Each row is a point on a landscape with many valleys, with its height.
A ball rolls from a point to whichever of its 2 nearest points has the largest drop for the distance, and stops where none of them is lower. Distance is the straight distance between rows; heights are no part of it.
neku: [121  81 102  94 100  73 125 108  83 123  76 122 128  90  78  94  98  95
 106  98  49 113 102 100  94  86]  h=306
Levek: [ 92 100  98  84  98  83 114  94  95  92  80 133 116  84 113 108  85 101
  98  94  90 130  79  91 105  87]  h=467
kefi: [118  79 113  92 112  74 103 127 104  98 110 148 112  88  82 105 103 125
  76 115  99 100  96  90  99 117]  h=825
vusi: [107 115 112 108 103  80  88 101  89 118 106  90  91 112  91 114  99 101
 119  75 108 101 114 123 101 103]  h=527
vomuf: [ 75  91  87 107  82 129 126  80 102 112  92  71 109 109  97  91  97  79
 112 100  73  99  91  84  92  70]  h=442
Dol: [ 78  98 124 102  97  87  85  91  78  97 141 100  67 112  95  92 104 114
  94  74 137  98 106 118 108 131]  h=232
fefi: [102 130 111 122  60 121  95  95  74 115  90  83  92 110  94  85  95  99
 133  69  94 100  96 111  68  91]  h=827
dite: [104  89  92 110 103 113 103 104 108 109 110  82  94 109  86 106 101  94
 110 106  82  94 115 105 101  91]  h=321
feno: [ 75 101  95 103  80 126 113  82 100  86  91  79 106 105 110  56 110  95
  75 109 109  96  63  85  91  80]  h=318
linut: [111 100 108 120 106 134  73 121  95  96 120  84  71  97  96  85 115 108
  88 110 122  74 112 125  89 123]  h=776
suto: [121 111 103  95  85 111  98 108 109  78  84 111 114  91 130  84 109 129
  75 118 111  85  75 108  84 105]  h=420
kodu: [ 73  90 129  99  94  84 105  91  78  92 147 104  80 104  90  80 107 109
  91  80 128  93  91 103 110 128]  h=186
vigi: [ 93  65  97 103 118  89 110 109 115 112 133  76  81 107  69 107 112  80
 100 111  82  98 136  85 100  93]  h=608
rubor: [128 115  97 106 104 121  76 117 120  86 101 110 102  85 116 103 115 128
  80 123 122  79  95 115  88 125]  h=568
mivo: [ 68  97 101 100  70 102 139  74  85 102 109 103 110  93 105  85  90 101
 106  78  88 121  77 101  98  91]  h=343
Fupuf: [101 127  88 103 113  96  79  89 112  99  65 104 102 100 132 123  85  80
 110  91 111 111 117  93 124  89]  h=627
benu: [ 89 109 107  92  85  72 128  80  68 106 106 132 118  96  92 101  84 103
 118  67  87 134  81 103 117 111]  h=432
Fuv: [117 118  93  97  89 104 109  96  90 114  59 104 129  98 114 104  98  93
 118  88  82  95  96 105  87  88]  h=576
Sono: [ 94  85  69  92 124 109  87 104 115 111  65  89 114 104 112 123  95  69
 106 114  78 112 122  80 114  67]  h=434
luru: [ 69  97 115  99  82  94 100  86  94  88 137 105  91  98  96  90  95 108
  96  72 122 104  84 110 116 124]  h=148
Kebo: [107 104  99  95  87 111  75 100 106 101  42 111 113 102 139 110  84  86
 105 128  82 103  89  74 116  72]  h=587
gurog: [108  60 101  88 113  97 111 126 114  94 116 100 103 104  68  78 115  94
  68 126  85  87 112  89  85 106]  h=700
Nar: [108  90  81  96  95 124  99 105 116 101  79  90 113  99 111  95 112 100
  89 128  91  85  92  87  84  93]  h=508
panut: [ 74  94 115  95  81  87 128  82  87 104 123 106 108 101  93  92  86  97
 110  82  85 115  90 103 107  97]  h=310
mal: [ 97 119 127  95  98  61 102  88  57 110 117 112 101 117  95 102  99 121
 122  69 116 105  92 113 104 118]  h=898
Nev: [ 96  56  94  94 120  94 113 111 123 101 124  87  94 102  67  90 115  84
  80 119  82  92 123  87  97 103]  h=652
vefur: [113 125  90 115 113 119  80  96  98 106  96  86  96  98 115 114  97  87
 120 100 104  89 116 119 101  99]  h=475
bebeb: [128  89  99  83 105 100  90 121 126  81  95 123 108  88 110 102 104 123
  78 127 104  90 102 103  86 115]  h=800
rek: [122  96 103 102  95  84 110 102 101 115  86  97 117 103  88 107 102  89
 122  96  75  99 111 102  97  95]  h=356
Fize: [106 115  88  89  94 100 103  96 100 102  74 110 125  95 114 110  97  99
 106  94  90 104  99 100  99  87]  h=524
varum: [ 97 104  93 106 124 118  92 101 126  71 106  86  83  92 110 105  95  96
  86 116 125  95 105  97 116 102]  h=377
Vopul: [ 88 107  99  98  76 119 122  88  95  85  84  95 113  92 115  66 109 104
  80 106 104  99  60  97  91  89]  h=293
tefal: [105  91  84 100 107 117 103 102 125  85  92  86 104  98 107  89 112 101
  81 121 106  92  93  86  98  97]  h=456
pif: [ 88  85  74 106  93 133 112  90 103 110  78  71 111 108 100  98 107  77
 108 122  68  98  95  84  89  70]  h=486
mifub: [117 136 111 128  81 112  75 109  80 114  81  80  85 114  94  92 100  97
 132  82 103 102 108 116  72 101]  h=784
bur: [ 97 143  91 120 113 124  80  80  94 102  82  82  96 102 127 117  83  76
 115  97 110  97 113 103 111  95]  h=578
vopi: [ 98 108 118 110  83 101  92  97  82 103 125  88  76 100  99  95 106 118
 106  76 124  93 101 124  92 110]  h=881
bedu: [125  85 108  83 106  83  95 126 116  79  98 144 103  79 103 108  97 135
  77 119 100  99  89  95  94 112]  h=818
Dele: [ 99  96  81  98  85 138 108  93  93 108  67  72 111 105 108  91 112  82
  98 125  73  86  86  76  74  78]  h=534
Netaz: [119  94  98  91 101  87 115 107  97 114  69 120 126  95  94 105 100  91
 113  90  62 112 103 104 102  98]  h=205
ridav: [126  83 105  90 103  99  99 123 127  91 104 116 103  94  91  88 112 118
  66 125 105  86 108 103  88 124]  h=775
zif: [100 111  98  83 101  86 103  96 102  85  82 123 121  91 124 110  88 106
 100  97 102 111  94  91 107  90]  h=488
leka: [ 86 101 115 101 112  79  87 102  73 105 135  89  57 110  85 100 109 121
 103  80 133 101 119 118  96 111]  h=323
ner: [118  98  96  97  90 122 113 109 106  85  78 106 121  89 109  77 116 126
  79 128 100  89  71  98  81 102]  h=373
Pefi: [ 91 118  98 103  98 100  94  86 105  93 119 103  97  98 114 111  88 105
 101  82 117 106  97 110 108 109]  h=217
Sezu: [ 81  92 110  92 109  61 124  92  80 125 118 110 102 108  70 108  89  86
 124  75  93 116 105  82 120  99]  h=862
magu: [ 95 117 116  94  84  85 126  84  76  96 102 119 120  98 106  97  88 108
 110  72  94 115  80 114 101 108]  h=405
salu: [ 83 101  82 100  85 132 113  84 100 101  73  70 109 100 108  74 114  90
  84 121  92  94  70  77  80  81]  h=566
tesu: [ 95 103  85 107 105 112  92  92 124  84  92  90  91  97 119  96 100  97
  84 115 114  99  93  89 110  91]  h=417
nodok: [100  83 107  89 115  70 102 105  92 106 122 128  99 108  72 114  96 113
  92 103 105 101 113  86 114 121]  h=846
Vido: [ 90  81  78  94 118 107  89 109 124  97  79  95  99  93 110 122  99  81
  94 124  86 112 118  74 126  69]  h=469
miri: [105 100 103 117 107  99  93 112  99 116 116  74  88 111  82 108 102  78
 118 100  87  98 122 108  87  87]  h=455
tibag: [137 126  95 103  94 106  94 101  95 109  76 105 126 102 110 103 101 102
 120  98  93  88  96 115  83  98]  h=666
seli: [ 68 106 105 103  87  99  99  74  95  86 125  95  94  99 114  97  90 102
  96  70 116 107  86 113 110 106]  h=177
vil: [ 97 115 127  95  90  61 104 100  66 120 109 100 102 114  84  99  91 102
 134  67  98 111 103 109  92 105]  h=882
goz: [107  81  72  97 116 114  95 104 116 110  84  90 107 105  99 119 103  81
 113 111  73 103 123  94 105  81]  h=317
gal: [119 115  84 109 113 124  89 104 105 103  90  86 102  98 110 116 102  94
 107 118  98  90 111 106  87 102]  h=266
Zagok: [ 96 116 127 102  74  83  96  95  69 105 125 100  89 111  98  97 102 118
 113  68 118 100  93 120  94 113]  h=895
duvi: [114 130 104 116  96  96  84  94  92 118  88  91 104 108 101 108  94  87
 131  72  98 104 104 118 102  99]  h=605
Lil: [ 75  89  97 109  76 118 130  79  99 103  99  76 102 100  98  82 103  92
 106  92  81  98  90  98  94  82]  h=410
Tov: [132 128  94 105  95 118  79 107 106  79  86 110 108  90 136  96 112 121
  74 127 121  75  90 102  80 118]  h=491
pagi: [ 76  89 117  92 103  73 107  94  80 105 144 104  79 111  77 100 105 114
  92  83 118 102  99  96 107 118]  h=228
dod: [ 80  77  83  91 126 113  96 102 136  89  92  89  89  94 107 114 110  79
  87 124 100 113 115  79 115  81]  h=444
Vifu: [ 99  82 104 112 120  94 100 122 102 119 125  69  80 112  71 112 108  76
 117 111  86 104 139 101  97  89]  h=549
kat: [ 83  99  99  88 101  78 123  89  86 101  94 140 118  89  95 107  79 103
 109  81  89 130  83  92 119 100]  h=450
Kivor: [100 106 112 119  75 109  90 104  73  98 118  81  61 105  86  80 110 110
 101  85 134  83 107 124  84 109]  h=860
rasub: [122 136 104 123 100 107  73 105  86 121  83  90  92 106  98 111 103  94
 143  79  97  92 107 119  85 106]  h=702
vazuk: [111 108  86  95 119  90  79  99 120 101  65 114 106  94 120 120  85  82
 110  98  94 112 117  93 120  83]  h=617
leve: [ 93 117 104 107 113 110  79  94 112  97 117  92  89 101 113 121  94 101
 102  90 123  96 113 119 114 113]  h=278
Mup: [119 106  91  94  84 106  82 106 106  99  50 115 112  96 132 105  99 100
  88 138  91  96  87  80 105  79]  h=574
Lizak: [105 143  92 116 115 105  84  83  97 103  68  93  96  96 127 120  85  74
 121  87 106 103 118 103 127  99]  h=606
gozu: [ 82  67  83  92 129 100  97 106 138  84 104 103  84  97  95 109  96  91
  86 116 103 110 106  83 117  92]  h=411
lamib: [ 70 103  99 113  76 122 119  80  95  95 107  80 104  98 110  71  95 100
  99  81 103  93  75 104  98  89]  h=381
sede: [ 84  77  94  87 114  83 104 106 116  87 116 130  94  95  85 110  88 109
  90 101 107 110  89  79 113 109]  h=316
Gege: [ 84  88  96  84 119  89  99  98 128  76 126 114  82  92  98 106  88 102
  88 104 120 107  91  89 121 114]  h=344
Tis: [104  90  97  90  87 117 126 103 102  87  92 105 114  87 110  68 109 117
  79 113  93 103  65 100  92  96]  h=327
sibe: [118  99 109 113 117 119  78 117 114  91 129  92  86  91  95  94 113 109
  76 119 124  84 111 123 104 126]  h=710
gitu: [ 78  74  85  89 138  88  92 103 130  79 116 113  75  89  93 123  86  98
  90 107 113 110 108  86 129 105]  h=375
mame: [133 104 116  97  99  78 100 114  93 113  93 102 118 100  85 107 106 101
 108 104  89  92 117 112  85 102]  h=499
tepu: [128 104  97 110 124 126  78 126 126  80 107  96  88  88 106  98 112 113
  74 130 130  82 109 115  94 127]  h=648
roto: [111  94  77  88  86 118  91 110 105 102  56  99 114  97 123 102 110  98
  83 141  93  92  89  73  91  81]  h=553
tada: [ 95 107  98 103 121 104  87 105 128  82 120  98  84  95 110 121  95 103
  89 105 129 101 109 109 117 114]  h=332
ref: [ 93  79  94  85 105  89 106 100 114  99 110 108 100  99  87 108  90  99
  95 106  92 106 111  91 105 100]  h=247
rige: [ 85 105 116  97 101  58 112  89  71 120 116  97  94 116  71 103  98  91
 129  68  97 116 104  99 102 102]  h=869
sig: [ 89 105 106  99  74  93 138  75  71 101  98 114 118  92 101  85  90 104
 105  79  75 125  71 116 101  94]  h=372
vogo: [ 88  86 109  93 115  64 115  98  80 115 132 123 104 109  65 110  94 105
 103  88 106 103 108  82 115 105]  h=855
Kazi: [ 66  88 115  99  95  82 125  89  84 104 136  99  90 110  79  95  98  97
 103  80  97 105  98  89 112 105]  h=268
Suse: [ 98 108 106 120  89 136  84 105  89  95 119  78  64 102 102  78 111 105
  97  92 121  75 106 124  91 112]  h=830
safi: [103 109 116 107 106  75  78 108  74 113 127  82  71 119  86 112  97 108
 114  80 119 102 119 120  91 109]  h=433
bafuv: [101 102  97  86 110  90  80 104 111 102  57 113 114 101 129 113  86  87
 102 114  79 110 102  80 120  69]  h=598
Vele: [117  92 119  92 105  73  99 111  90 101 122 136 105 102  81 109 103 128
  87 109 114  96 103  94  98 132]  h=835
bime: [135 119 106 105  88  97  95 112  94 112  97 101 112 107  98 102 105 109
 117  97  96  89 104 119  89 103]  h=616
Dezi: [129  66 107  88 106  91 108 126 120  96 111 108 103  99  76  87 124 111
  71 131  93  84 116  92  84 118]  h=743
sekid: [ 98  82  87  91 108 105 107  97 121 105  95  98 106 103  91 115  99  87
 101 105  81 111 114  95 103  88]  h=120
nire: [ 82  98  88 110  85 135 105  89 104  89  97  75  99 104 106  61 102 100
  90  97 104  83  75 102  87  95]  h=351

Where does a ball stop that starts at each point below?
Dele | Vopul
Zagok | Vopul
bedu | sekid
mal | sekid
dod | sekid
vazuk | luru
